Points, in no order, along strands that fork and pass close to each other.
Points whose rows are less than 73.2 apart are linked; no others are. Some points are linked to none.
Vif: [ -3   8   2  19  17  -6  -4 -10 -14   1  10  -7   9  -3  36  10  13  -1
   3  -9   9  -3   0  20   6   7  28   1 -28  -8   1  13   8  -9 -20  12
 -22  -4]
Nubak: [-13  25   9   3  18  16   1  -5 -12  10   5  -2   7  18  45  22  -5  13
  22 -35  -1 -17 -12  -2   0   1   1   0  -1  -5  -9  -6   3   0  -3   8
 -18   7]
Pase: [  2 -11  -8 -13   6 -57  -6  -7  27  -8 -30  -5  -5  -2 -10  -2  -5   6
 -28  -1  -7  21  10 -35  10 -29  -8   7  -6   2   7   3  -2   1  13   1
  17   8]
sil: [  4  -3  -6 -24 -12  31  22 -11  34 -25   8   3  -2  -1 -31  -3  12   5
   5  14  -7  12  33  23  14   2 -19 -27  20   7  -7  -3   4  31  33  -8
  -1   3]
Lasim: [ 19  11   8 -21  23  -7 -12  -8   0 -12 -30  -9 -12   8   2  29   9  -1
  -4 -18 -23  -7 -11  -9   0 -23 -28   1   6  -1   5 -18   2  -7  -3   7
  26   5]
pogi: [ 13   7  -5  10 -12  22  16  16   2  12  11   4   0  -1 -35  -6  17   4
  24  21 -22  -3  -9  37 -13  11  12 -41  10  19 -25  12 -21  19   3  -3
   6   2]
Ledem: [ 20 -12   3 -21  -5   6   1  -5  30 -22  10 -15  10  -2  -6   8   8   8
  10  10  20  14  27  28   1   0 -14   0 -19  10   1   8 -15  13   3   3
   8 -16]
sorul: [-13  16  -3  -7  18  -8   4 -19 -26  -2  -7   9  16 -11  32  31  24  -8
  -8 -22   5 -26  -3 -25  12  -2   4  19   8  15  -5 -30  34 -21 -17  13
 -11 -10]
lol: [ -7   5  -4  -4  21   3  -8 -11   3  -5 -41   7  -3  -5  -1  19   8 -16
  -9   5 -10  -1  12  -2  21  -6   2  -3   2  -7   2 -15  18  14  11  13
 -18   9]
Viv: [ 27  20  11  -4  10 -12 -12  12  14   3 -33   5 -28  25 -18  -3  11  -7
  -1 -27 -23  -1 -15  15 -14 -10 -12 -10  10  -4   0  12  -9   0 -10   5
  57  36]
Sib: [ -6   2  -7 -18  10  -8   5 -10 -25  -4  12  18  20 -12  27   9  15  -1
 -16 -15   7 -20   1 -29   8   3  21  25   4   4  -1 -20  25 -18 -14   3
 -21 -21]
gure: [  7  13  18  23   1  -7  -4  26 -16  18   1   5  -3  38  21  -5  -2 -12
   7 -20  -2   1 -27  -5  -7   4  25  15  -1 -26 -13  20  -1   4 -22  -7
  11  26]
Vis: [ -6   9  -4   3  -7  17  10  -3   9  14  -5  -1  18  -2   8  13   0  11
  26  13  13   3   6   9   6  19  -4 -18  -8  15 -11   7 -12  -1   8  12
 -25   7]
seme: [  7 -19  -6  -4 -27  16  -1  17   7  13  15  -8  10  -5   4   6 -12  11
  24  15  27   4  37  14   0   8  -5 -14   0   2   1 -11   5  13   3 -13
 -19 -24]
ratib: [  1 -24   8  -1 -27  26   4  16  15   2  42 -14   1  -3   1  -5   0  -5
   9  22  26  18  37  37   6   3   1   2   0   9  16  -3   2  23  -4  -9
 -13 -10]
luse: [  5  -7  -8  27  -6 -21  14 -21  -1 -13 -14  -5  -7 -22  -5   4  15  -7
  -8  37  15  -1   2  20   1   6  -4 -22 -18  21   5   7  -6  -1 -13   3
  -1 -13]
lof: [ 12 -15  10 -10  18  -1 -12 -28  19 -23 -15  11  22 -22  20  20  35  -1
 -13   9   3  -7  -3 -12   4  -2 -20  -5  -5  19  18 -16  20  -3   4  24
 -13 -10]
rori: [ 13 -14   3   6  -8 -12  -8  40  -3  24 -10  -2   4   5  -5   5   3  -5
  13  10  -7  24  -8   9   8  -9  32  14  -7 -12 -11  20   0  10 -13  -4
 -11  12]
Peto: [  1  10   2  10   4  -6  -2  -1   4   1  12  -7 -17  -1  -1 -11  -5   8
   9  19   0   8  13  25   4  -5  11 -20 -17   4  17  21 -10   9   2   3
  -6   3]
dabag: [-14  11  -1   9 -29  14   7  21  31  34  15  11 -12  10 -41 -26  -4  -1
  15  24  -9  18  13  14 -14  -3  10 -29  18  16  -9  18 -15  45  29   0
   5  25]
tonim: [ -5  -4 -11  -9  10 -26  11 -13   6 -11 -17   8   5 -19   6  22  26   4
 -22   5  11  10 -11 -17  17   0  -6  13 -14  17  12   1 -12 -20   6  19
 -19   4]
zik: [  5  24  11  11  14 -14   2  18 -22  10  -8   7 -10  42  23  16   4 -16
   1 -31   0 -10 -30  -1  -9  -6  16  24   6 -15 -23   5 -13   1 -15  -9
  21  30]
Guv: [  0  -5  -7   4 -14   7  19   2   8   0 -11   4   9  -8 -23  -2 -12  10
   4  33  -7  -6  -3  13   0   4 -25 -29   3  19  -1   2   7  22  10 -27
 -12 -11]
Vedog: [  0  11  -9  -4 -17  17 -16  11 -14  11 -16  -8 -12   8 -23   4 -13 -26
  10  19 -15   5   7  12 -15   8  14 -13  13 -12 -17   8   3   2  -3   4
  -4  17]
mava: [ 28   8  -6   1   4  -5   4 -11   6   6 -21  17 -23  12  -5   1  -3   8
  11   6  -4   1  17  -9  13  -1  -2 -14   7  -1  -8  -7  -5  11   0  -2
   5   6]
boli: [-14  19   7   5  29 -10   4 -16  -6  -4  -6  -3   7  10  44  36  12   5
   3 -38   4 -10 -23 -16   5 -11  -9   8 -14  -1  -2  -7   4  -1  -1  12
 -18   6]
Tifip: [ -4 -17 -10 -14 -20  11 -25  19   2  16  11 -10   1   0  -1  -1 -29  -2
  18  -2  16  13  37  -7  -4   1   7   6   2 -19   3  -3  19   0   7  -3
 -16 -17]
pifes: [ -5 -19 -17   1 -25  12  21  23   3  21  -4   7  11  -8 -39   9  -7  -7
   9  30  -3   5   1  10   5  12 -15 -25  13  21 -14  -4   8  19  23 -28
 -27 -13]
gegab: [ 17 -21   8   0  17 -17 -13 -28  27 -18 -12  -2  -2 -23  12  25  34   2
 -15  12  -5   3  -7  -3  -3  -5 -25 -20  -6  12  24  -5   2 -10  23  34
 -11   3]
Telib: [ -1  20 -14  -2 -16 -24  -4  27   1  55  -1  11 -10  26 -16   1 -25   5
  12   7  -7  13  -2 -30 -10  -4   5 -14  -2   5  -2  20  -1  12   7 -15
  -8  10]
Pumo: [  4  12 -12   5  -7   7  -8   7 -13  22  -8   7 -23  11  -8   5  -9 -14
  19   7  -5   6  19  -7   4   7  22 -14   9 -11  -9  -3  -1   1   1   9
 -15  10]
pez: [  0  27  -5   7 -21 -22  -9  19   0  33  -4   7 -13  30 -19  -8 -15 -11
   8  11  -5  12  -9 -12 -23   8   9  -6  -6  -5  -8  29 -12  13  -8   3
  10  19]
lipi: [-12  18   4   6  -1 -39   5 -13  -1 -14   1   4 -21  20  -3 -25  -5  -6
 -32 -36 -16   7 -12 -39   7 -10   2  14  -4 -29  12   8  23  -5   3 -12
   9  10]
Zapim: [-28  -2  -4 -10  11 -20 -20  19   0   8 -33 -18  15   3  -7  10 -26  -7
  -4 -18 -10   3   1 -17   3 -24   3  19  -3 -13  -8 -11  22  12   0  -5
   2   6]
Vep: [ -4  16 -14  -9   5 -21  -1  20 -12  41   4  -2  -6  15  -1  17 -26  16
  16 -15  -7   8 -14 -29  -1 -14   1   2  -9   4  -3  11  -5  -3   1  -9
 -13   0]
zuter: [ -2  -6  -2  -2  10 -25  -6 -21  21 -16 -10  -2  -6 -13  11  21  22  -3
 -23   9   4  15 -13 -14   3  -2 -22  -9 -20   9  31  11 -12 -19  26  26
 -17  10]
namu: [ 30 -24   7 -14  -8  13   3   4  24 -29   1 -13   5   3 -19  -9   6  -5
  -5   8  28  13  20  36  -7  11  -4  15  -7  -6 -10  16 -14   2 -11  -6
  39  -2]
Kudaf: [ 19  -1   4 -32  17  -8  -9  -1  25 -12 -25   1   9   9  18  18   7  16
   1 -10   3  12  12 -19  12 -19  -4  13  -4  -7   1   5  16  13  -1   7
   0   8]
Fatun: [-34   8   8  -3  22 -23  -7  -7  -9 -16 -23  -6  17  -3  14  12  -2  -8
 -28 -11 -17 -14 -25 -31   8 -21 -20  23   1  -3  10 -28   5   1   3   0
   2   3]
pif: [ 30 -13 -11 -28  14   3  -4 -15  10 -44 -20  -4   3 -21 -21  10  26 -10
 -25  -2  -6  -9   7  28  -9  -3 -10  -2   0  -7  -3   0  -3  -5  -3   3
  27 -17]
timu: [-20   9  -1 -28  13 -34  -4  26 -16  -9 -15 -19   8  -1   5  15   4  -3
 -26 -14 -14   5  -1 -42  17 -31  26  25  11  -6   1 -20   5 -10 -18   2
   6   2]
foge: [-12  -7   3  -2 -20   9  12   0  15  -4   2   0  10  -4 -11  -9 -24  12
   1  30  13   4   1  -1   0   9 -34  -6  -2  17  14   4  -3  12  12 -20
 -11  -4]
dusi: [  2   1  20  -1  26  -8 -15  -8  -1 -25   4  -8  17  17  41  -7  -3   4
 -20 -22   3 -13 -15  -4 -10  -8   2  21 -19 -14  11   9  11  -3 -21  -9
  14   2]
Kizuf: [-10   5  -6   0  -1 -45  -4 -11   9 -11 -24   4 -14   9  -6 -14 -10  -5
 -29  -9  -6  12   0 -37   4 -14  -4  14   0 -15   7   2   3  -4   2  -1
  15  15]
bova: [ 10  -1   9  13  13  -7   8   6  -8   4 -16   5  13   0   6   6   3  15
   5   6  -8 -10 -33  17   0  -1  -2   2 -13  13  -7  11 -15   3 -16  -5
   3   5]
Nukin: [ -2 -32  -8  -2 -20  14   6  36  17  24  -2   4  15  -7 -38   8 -11   0
  19   9 -10  21  -4  16   1   2  -5  -5   9   5 -23   9   4  24  23 -18
 -21  -2]
rek: [  0   6   6  15  12 -30  13   2  -8  -5 -20   3  17   9  29  10  11  10
 -13  -3  -1  -7 -41 -14   5  -5   0  14 -14   2  -7  10 -20  -1 -16  -4
  -2  15]
Susus: [ -5  28  -7  29  -8  -1  20 -16 -18  14  31  16 -31   6  -6 -15   5   2
  10  -8  -5  -4 -13 -12  -1  20   6 -27  -3   7   8   7 -16 -15   3   6
 -12   0]
Ramer: [ -8  19   0  13  -4   0  13 -23  -7  -8  23  10 -28   6  -9 -19  -6   2
  -7 -14  -1  -1 -18 -22  -1  17 -19  -4  -3  -8  17   5 -16 -16   9   2
  -1  -4]
pag: [ 17   8   4  -8   6   9  -6  14   8 -11 -29   4 -16  10 -46  -5  10 -11
   0 -16 -34   3  -9  25  -3  -1  -8 -12  15 -14 -10   2  10   6  -5  -5
  43  17]
Tel: [-11  18  -7  12 -20  10  25   1  23  26  16  16 -14   6 -30 -16   6   4
   9  34  -2   9   9  15  -3   0  -1 -37  12  31  -2   9 -31  39  28  -2
  -2  20]
tos: [  1  32  -3  13  20  -2   5 -24 -14  14 -20  20 -22  12  15  26  17  -9
   2 -22 -16 -19 -17   5   0  -1  -8  -7  17  11 -17 -21 -16  -5   4  15
   7  26]
Vusit: [ 13   3 -10 -17  14 -13  -7 -18   3 -27 -23   1 -19 -17  -3   6  15  -8
 -29  -2  -8  -7   4  23  -6  -8  -6   8   2  -8  13   5 -10 -13   5  16
  15   8]
napez: [  6   1   2 -20  23 -19 -16   1 -10 -26 -36 -23  11  -5   1  31  20 -14
 -16  -9 -21 -16  -4 -17   1 -31 -12   4  -1  -1   1 -38  10  -2 -17  -2
  26 -21]
tutiz: [  2   2  10  -4   3  -5  -3  -4  -5 -19  24   1  13  15  30 -27 -11   8
 -22  -6   5  -4  -4  -6  -5   6  15  19 -11 -20  13  21  21  -4 -14 -23
  -5  -2]
tad: [  7   8  -3  -5  12  -9  -5 -18   8 -23   0  -4 -29 -18  -3  -1  13  -2
 -17  13  -3   6  10  35  -3  -7   3 -10  -9  -2  26  21 -14  -7   7  17
   6   9]
minot: [ 10   7   2 -15   1  27  10 -25  32 -24  -7   8  -8  -5 -11  -7  17  12
   2  16 -20   5  18  14   9  -4 -17 -33  20   9  -2  -1  -7  17  34   8
   0  20]
vov: [ -9  16  -2  -3  26  -5  -6 -37 -19  -1 -11   6  -1 -22  11  23  16  -8
  -6 -16 -11 -27   9   0   9  -1 -11   4   3  14   2 -31  21 -16   7  27
  -2 -14]
vumu: [  2   3  -8 -17  -7 -11   4  -9   6  -8   2   9  12   6  24   2  -8  14
  -6   4  20  -3  14 -40   4   4 -12   6  -8  -2  16  -4  11  -1   4  -9
 -18 -18]
libe: [-28 -21 -11  -2 -23 -12  -1  31   8  14 -21  -1  21  -4 -19 -13 -31  -5
 -14  19   6  12   5 -29  10  -4   1  10   7  -2   3  -2  17   7  15 -22
 -15   1]
Vem: [-10  -2   4   4 -30 -13  -1  17  -4  10  24  -6   0  19  -3 -24 -24  -4
  -1 -11   6  23 -14 -13 -14  13  11  24  -5 -23  -7  34   2 -16  -2  -9
  -1  15]
sem: [-21  -9  -7 -16   1 -29 -11  16   0  23 -22 -10   5  -8 -31 -10 -32  -1
 -11 -18 -21   6  10 -22  12 -27   4  27  11 -11 -13 -18  26   0  12  -5
  19  -2]
Vulov: [ 27  -8   3 -15   5 -11  -7  -6  22 -19  -6 -17   4  -3   2  16  10  13
   8  10  10  10  10   3   2  -6 -20 -11 -27  11  13   5 -12  -2  -4   7
   9 -19]
keva: [ -4  -1  -3   8 -27  36   2  29  15  24  20   0   5  -1 -31 -18  13   2
  32  18 -24  11   5  28 -15  -3  23 -39  20   9 -24   9 -19  34  24   0
  -2  16]
Gani: [  8  21  10   7   6 -14   6 -20  -8 -19  16   4 -35  25   0 -23  -3  -3
 -20 -36 -11  -7 -19 -25  -5   5  -9   2  -3 -24  16  13   1 -18   3 -10
  20   7]
kuge: [ -6 -36  -5 -17 -28   6 -26  25  -6  11  25   2   8 -12   1 -15 -19 -12
  -5  -4   6  18  21 -25  -5  -3  12  37  20 -21   1  -6  25 -14   9  -3
 -10 -19]
Vapa: [-14  -8  -1  12  10  -2  -3 -26  -6 -22  20   0   0 -18   9 -14  -1  -2
 -17  -2  20  -8  -7   5 -10  11   0  11 -21  -3  18   3  -2 -11 -10   8
  -4 -22]
Vatu: [ -1  -3  -3 -12 -13  12   3   3  32 -16 -16  -6  -2   0 -37  -5   1  -8
   0  16   0  27  20  25   5   3  -7 -14   1  -5  -5  16   8  24  15  -3
   3  14]
borur: [ 14 -29   3  -1 -24  14  -4  19  -3  -5   8  -7  17   3  -1 -15 -16  -1
  -1  22  21   8   4   3  -8  12   4  23   5  -5  -9   2   3  -5 -18 -20
   5  -7]
bigat: [ -7 -24   0  -8   7  10 -13  13   6   1  10 -13   3 -21 -28  -4 -17  11
  11   1  -1   8   5  25  -1  -7  -3  10 -12   5   8  -2   3   5   1  -1
  -5 -21]
nagim: [-11  12  -3  -1   1  15   7  -1 -10  19   6   3  13  -2  25  18  -1  19
  23 -11   8  -5  -4 -13   7  16  -1  -6  -3   9   0  -1   9 -17  -2  10
 -31  -4]
niba: [ -5  -9 -18  10  -3 -14   6  -1  -7 -11 -23 -11  -2 -26 -35   6   6 -15
 -11  28   0   1  -6  23  -4   2  -2 -13 -14  11   0   1 -11  -3 -10  -2
   0 -12]
Ren: [ -6  12  12  22 -14  21  20 -17   4 -12  33  -4  -9   7  16 -31  -9   0
  -1  23  21   2   6  28 -10  10  16 -14   5 -15   1  35 -23   8   3  -1
  14  16]
sigi: [ 12 -25  -3  -1 -18  -1  -9  39   7  28   1  -2   6  -3 -16   3 -13   1
  21   9 -10  22   6  18  -1  -9  16   0   2  -5 -14  19   8  14  10 -14
 -17   0]
buli: [  1   4   1  34 -16  -7  20 -24   6  -9  11  -9 -11 -21   1   4  26  -4
   4  32  25   5  11  33   2  15  -8 -29 -15  29  11  13 -19 -10 -12  17
   5  -3]
kina: [ -8   8   8  32   2  32  -1  -8 -16   5  13  -3  -5   6  18 -19 -11   1
  23  -7   4 -19  -5  11 -13  20  14 -20   2 -10  -9   0 -15  -3 -11   9
   4   5]
feno: [ -8 -12  -3 -19  -4 -24  -9   5  -1   1 -12  -3   9 -14 -26 -25 -23   0
 -20  -4 -12  -4  24 -29  12 -17   0  32  15 -13  -1 -28  28   1   3  -5
  31 -20]
lega: [  5  27  -6   2  13  12  11 -31  -2   9 -18  16 -11  -8   7  17  23   8
  12  -7 -16 -14   4  15  10   7   3 -25  16  25 -21  -9  -8 -14   9  25
  -4  25]
folim: [  6  -3   2 -22   6  36  -1  -8  14 -12  -1  -5  27 -15  -1  12   6  19
  17   4  -2 -11  10  14  -1  11 -21 -21  -5  18  -2 -13  14   4  -1  -1
 -10 -24]
Dira: [ -6  32  -4  27  18 -25   1  -9 -11  12  -5  14 -32  12   8   7  19 -12
  -3 -18 -11   1 -13   7   3  -2  18 -16 -15  -9   6  11 -18   5  -1  19
 -10  22]
zipar: [-21  -9 -17   7 -10 -19  -4  28  -7  28 -26   1  13   1 -20   1 -27 -13
  -9  24  -9   1  -7 -13  -3  -8  13  -6   2   3  -8   8  11  18  11 -21
 -23   7]
zod: [ -6  -2  14 -11  -7   2  -8  15   4   0  24  -5   9  12  11 -22 -21  14
  -5  -8   3  16  -9   3  -6   4  10  29  -8 -14   9  30  14 -13  -8 -11
  -1  12]
Zukug: [ -5  -7   9   7 -16  46   1   6  -5  10  45   2   8  -5  29 -17   0  21
  25  -4  16  -5  17   9   0  22  11 -11  12   2   8  -6   2 -14   3   0
 -21 -10]
gev: [ -6 -15   0  25  -1   2 -10  21 -15  19  17  -2   7  -5  24   6   6  -3
  11  -8  13  12  -7  -3   9   8  30  10 -19 -17   4   2   8  -7 -20   3
 -34 -11]
rigup: [-18  14 -17  12  12  -4   3 -32 -23  13  -1   8 -20 -18  -6   9  -2  -9
   2 -16  -1 -14   8  -8   8  12  -2   0   2   3  -5 -21   2 -22   8  24
 -11 -11]
durav: [-11   4  -9  -8   6 -15  10  20 -26  24   9  -3   5  10  12  17 -16  14
   5 -32  -5  -4 -33 -37   0 -12   6  28   8  -5 -16  -6  -6 -15  -6  -9
 -11  -1]
Molad: [  1 -13  11  13   6  30  -3   7 -31   4  36   5  -2   4  17 -13  -3  -7
  -1 -27   2 -12 -21 -10  -7  23  14  18   6 -16   1  -4   8 -31  -9  -7
  -9 -14]
luvit: [  8   3   4  23   2  14   4  16  -9  21 -11   5  13  -2 -12   5   8   2
  20  11 -18 -15 -31  37 -13  10  10 -20  -4  13 -25  10 -14  15 -14   1
   1   5]
sozet: [ -5  -7   3  19   3 -15  -7  26 -17  16  -3   5  -2   8  12   1  -1  -7
   4  -8  -4  11 -16  -8   8  -6  32  19  -6 -20  -3   7   6   5 -15  -3
 -18  12]
gade: [ 10  -7  13 -13  24 -10 -21 -10  -9 -32 -20  -5  25  -4  24   7  17 -13
 -24  -2  -6 -29  -4 -23  -6 -20  -5  11   1   2   9 -35  16   2 -26  -2
  23 -23]
tilu: [ 19 -32   1 -18   0  22 -12   6   5 -24   6  -7  22  -9 -14  -9   3  -9
 -12  13  25   0  12  17 -12   9   5  24  -5   0  -6  -8  -1  -6 -26  -8
  22 -24]
Vopef: [-19  -7  -1   3  12   8 -23  23 -20  23 -15 -12   0  -7 -12  16 -18 -11
  16 -15 -14  -4  -5  -8   4 -11   2  12   3 -13   0 -26  16   3  -3   3
  -8 -11]
mubul: [-31  13   6 -11  25 -10   0  -4  -6 -10  -9   0  16   6  29  21   6  -1
 -16 -31  -1  -5 -26 -36  11 -17 -10  28  -3  -9  10 -16  14   1   2   3
 -17   7]
miz: [ 29  10  13   3  17 -16 -15  -4  15  -3 -29   0 -26  18  -3   9  10   1
   3 -14 -25   0 -16 -10  -7 -18 -23 -15   4  -2   9  -2  -9   3  -2   8
  36  21]
ritez: [ 20 -24  -3 -30  13  16  -7  -9   6 -35   3  -4  20 -21 -28  -4  10  -6
 -17   4   8 -15   6  22 -14   4 -11  12  -5   4  -2 -10   1  -6 -13  -5
  32 -35]
zozu: [-23  10   4  29   7  26   2 -25 -14  -9  30  -4 -10 -17  12 -17   5  -3
   2  -9  10 -10  -6  18  -5  24  10 -14  -8  -2  11   3  -2 -21 -12  17
  -9  -6]
zek: [ 20   4  12  20  -5   4   6 -11  14 -16  12 -17  -7  -5   8  -4  26   2
   4  25  17   5   5  39  -4   9 -12 -29 -21  13  16  22 -39 -15 -11  14
  26  -2]
soluf: [ -4   6  -3  -5 -17  16  -5   2  13  -5  -9  -4 -20   1 -34 -13 -11 -13
   6  11   3  19  14  20  -9   7   2  -4  11 -13  -4  14 -11   4   7  12
  16  21]
Numad: [ 18  -7  -3  10  -9 -16  18 -11 -10  -6  27  14 -24   9   9 -25 -12   3
  -8  11  19  -1  22   1   6   5  19  10   5  -9   2  16   2   4   4 -21
   3  -9]
Rami: [  5  -7   3 -19   9  26  -8 -21   9 -20 -11  13  39 -23   9   9  21  -1
  -7  16   5 -19   4   2  -1   8 -18  -7  -3  20   8 -23  32   1 -14   4
 -11 -26]
dalo: [ 28   1  15   2   0  23   1   9  11 -15   7 -17  -6  10  -5 -13  10  -1
   2  16  14   5   9  38  -8  13   1 -13  -9  -5   4  26 -32 -14 -16  -1
  41  11]
tobid: [ 30   5  10 -11   3  -4   7  10  16   2 -18   8  -1  19  13   4   2  23
  15   3   3  10   1 -16  16  -8  -7   3  -1  -2   2  11   3   9  -9  -8
   7  10]
sesud: [ -7  -1   4   7  22 -19   2  -5 -12   3 -25   9   3  -3   1   0 -11   8
 -11  -8 -23 -24 -23  -8   8 -22 -13  16  10   2  -5 -23   8  14   0 -14
   8   0]
Duzu: [-13  -8  -5   5  13  13 -12  -3 -26  12  -3   3 -10 -16 -10   8  -7 -13
   7 -16  -7  -9  -3   4   5   6   7  24   9 -12  -7 -25   2 -15   2  19
  -5 -10]
mame: [  4  -5  -7 -10 -19  29  14   1  17   4  11 -10  23  -9   0  12   1  20
  28  14  16  -3  32  25   5  13 -12 -29   0  22 -10  -7   1  11  12  -5
 -19 -17]
ladu: [  9 -16  -1 -23  14 -36 -10  -1  34 -16 -32  -4  13  -2   7  14   7   8
 -18  -1   3  16  12 -39  14 -28  -8   7  -9   1   9  -1  10  13  12   6
   1   0]
Fufir: [ 29   2  -2  -6   7  18   4   2   7 -11 -19   7 -15   9 -34  -2   7   3
  14  -6 -24  -3   6  15   5   0  -5 -23  14  -5 -17  -6  -1  14   0  -7
  26   3]
pobip: [ -9 -16   9   8 -37  36  25   7   7   4  52 -23  -9  -2   1  -9   2  -3
  17  24  23   6  35  38   4   0   2 -16  15  22  12  -9 -17  25   4  -5
  -1  -1]
Kelu: [-22 -13  -2  -9  13  -6 -12  -4   1 -11   7  -8  10 -21  -6  -3 -13   6
 -10  -6  11   3  -4   1  -3  -2  -4  24 -23   2  16  -3  -6  -8  -2  10
  -6 -18]
bamu: [ -3  20   4  20  20  -7  -8   0 -16   9   9  -5 -21  -2  10   1   9   2
  13  -5  -9  -1  -2  27   4  -2  25 -18 -21   0  13  13 -10  -5 -11  15
  -9   6]
rivo: [-10   5  18  14  30  -8 -18 -10 -12 -28 -14 -12   6   8  34  15  10 -16
 -21 -22  -1 -21 -28  16 -14 -12 -12  16 -11  -6   8 -16  -6  -9 -20  -2
  21   7]
pegu: [  4  -6  14   9  10  11  -3  19 -39  11  24  -2 -10  25  17  -4 -13 -11
   3 -43  -6 -16 -25 -20 -12   7  15  23  11 -21 -11  -3   5 -25  -8 -19
  10  -2]
Gapa: [ -9  -8  -7   1 -22  -7  17   0   2   0  19   6  16   1  18  -6 -11  13
  -6  15  30   1   6 -18   6  14 -14   7 -11   6  15   2   2   1   3 -18
 -26 -16]
Beme: [ -6 -10 -13 -13  -7 -11   9  10 -20  13  26   4   8   2  13  -1 -14  11
  -8 -35  -2  -3 -13 -43   1  -2  16  33  10 -19 -12  -6   8 -18   9 -14
 -24 -17]
mut: [  8  -3  10 -24  19  20 -15   0  -7 -15  -8   0  31  -6  22   8  10   4
  -8   2  -1 -22  -9 -12  -1  -6  -9  12  -3   8  12 -25  27  -5 -30  -6
   3 -20]
zis: [-20  13 -10  19 -20  22  35 -27  10   8  23   7 -13 -14 -13 -20   3  12
  18  26   9  -4  11  13  -3   2  -5 -40  21  35  -8  -6 -32  12  26   8
   5  12]
Sope: [-18  20 -12  26 -15  10  26 -24  -9  15  32  13 -30 -10  -8 -19   0   4
  14  13   6  -2  11   1   3  15   7 -33  14  18   4  -2 -14  -9  17  10
 -11   1]
ritir: [  7  -3   1 -28 -13 -22  -1 -20  11 -32  13   5   5   3   7 -17  -5   2
 -25  12  14   2  14 -37  -6  -2 -22  18  -3   3  24  -1   7 -10   4  -6
  11 -17]
zuniz: [  1 -10  10  12  -6  30   4  10 -16  12  49  10 -10   1  13 -17  -4  11
  17 -16   6   3  -9  -4   2  22  13   5   7  -6   9   2  -1 -24   4  -2
 -18 -10]
zutin: [-11  -9   5  15 -29  45  18  -2   6   5  52  -9   9  -9  23 -21  11  16
  31   9  29  -3  36  24   5  14  14 -17  13  18   1 -12 -16  -1  11   8
  -8  -2]
Zipaf: [  0  16  -8  -9   7  23  14 -24  15  -3  -7  10 -11 -17 -15   4  24  11
   7   7 -17  -2  13  19  16   4  -3 -32  17  24  -7  -9 -13  -3  26  21
  -7  18]
leg: [ -1   8   2  12 -38 -11   0  21   0  25  18   4  -7  24 -13 -21 -20 -10
   9  16   6  24  -7  -5 -18  15   7   7   0 -12  -8  37  -9   0  -1  -4
   5  19]
Fuvi: [ 12  37  -1  15  13 -13  14   1 -28  21  -5  20 -21  35  22  24  18 -14
   5 -24  -4 -16 -31  -7  -6   5  13   3   9   1 -23  -2 -18  -7 -15   1
   9  25]
Bur: [-18 -13   1  -2 -24 -11  -1  10  25  -6 -19  -8  18   4 -19 -17 -28   3
  -6  19  15  17   4 -17  -1   0 -28   5  -8   4   9   6  11  14   4 -19
   4   1]
gafa: [ -1   9   5   4  20 -17   0 -17  -6   2 -35  18 -10   2  -9  -3  -3  -9
 -25 -10 -30 -16 -15  -6  13 -21 -18  21  24 -10  -7 -25   9  14  11  -7
  23  20]
Bomu: [  4 -13  -9 -24  -9 -22   0 -15   7 -15   9   8  -2 -13 -20 -23 -16  -2
 -20   9  14  -3  30 -29   6 -10 -12  29   8  -1  12 -21   8   3   9  -5
  21 -31]
vumad: [-14 -32 -12  -3 -23   5 -11  13 -25  11  31   7  13 -18  17  -7 -10 -12
 -11 -13  -1   3  -2 -32  -4   3  14  32  19 -22  -7  -8  17 -20  13  -7
 -33 -26]
dami: [  8 -23  -3  12  -6  20 -11   8 -17   8   0 -15  17  -8   3   2 -18  -5
  13   9   9  -7  -9  18 -20  12   9   8  -2  -3 -24   1  -8 -10 -19  -5
  -1 -14]
kapuz: [ 11 -12  18  15  14  42  -6   0 -16   1   8  -9   6   9  17 -16 -16  -3
  11  -5  11 -22  -1  23 -18  21  14  -1   6  -9 -18   8 -14 -11 -12  -3
  19   5]

A fork is a point with three links, a tip a point with one. Leave the first point through the second and follow the links. Name the first fork or tip that comes.
zod / Vem: seme
Sib / sorul: foge
seme / ratib: pegu
bigat / Kelu: tilu
gafa / sesud: mame
dabag / Tel: mava
sil / minot: sozet
Tifip / kuge: rivo
tilu / borur: bigat
Gani / Ramer: rek

Follow the links from the first point to the second, and from the first to the third. Name the last point that the two ways share.
Nubak / Molad / soluf: mame
folim / gure / Ramer: mava
pobip / gade / pez: seme
ritez / Vatu / feno: sozet
libe / Vedog / Dira: sozet
gegab / zutin / lega: Rami

A fork is a point with three links. Follow the links from the first point to the second and name the forks in between, in order.
Vif / Kizuf: sozet, mava
bova / miz: mava
Kudaf / Bur: mava, sozet, foge
Tifip / Ramer: seme, mame, Rami, mava
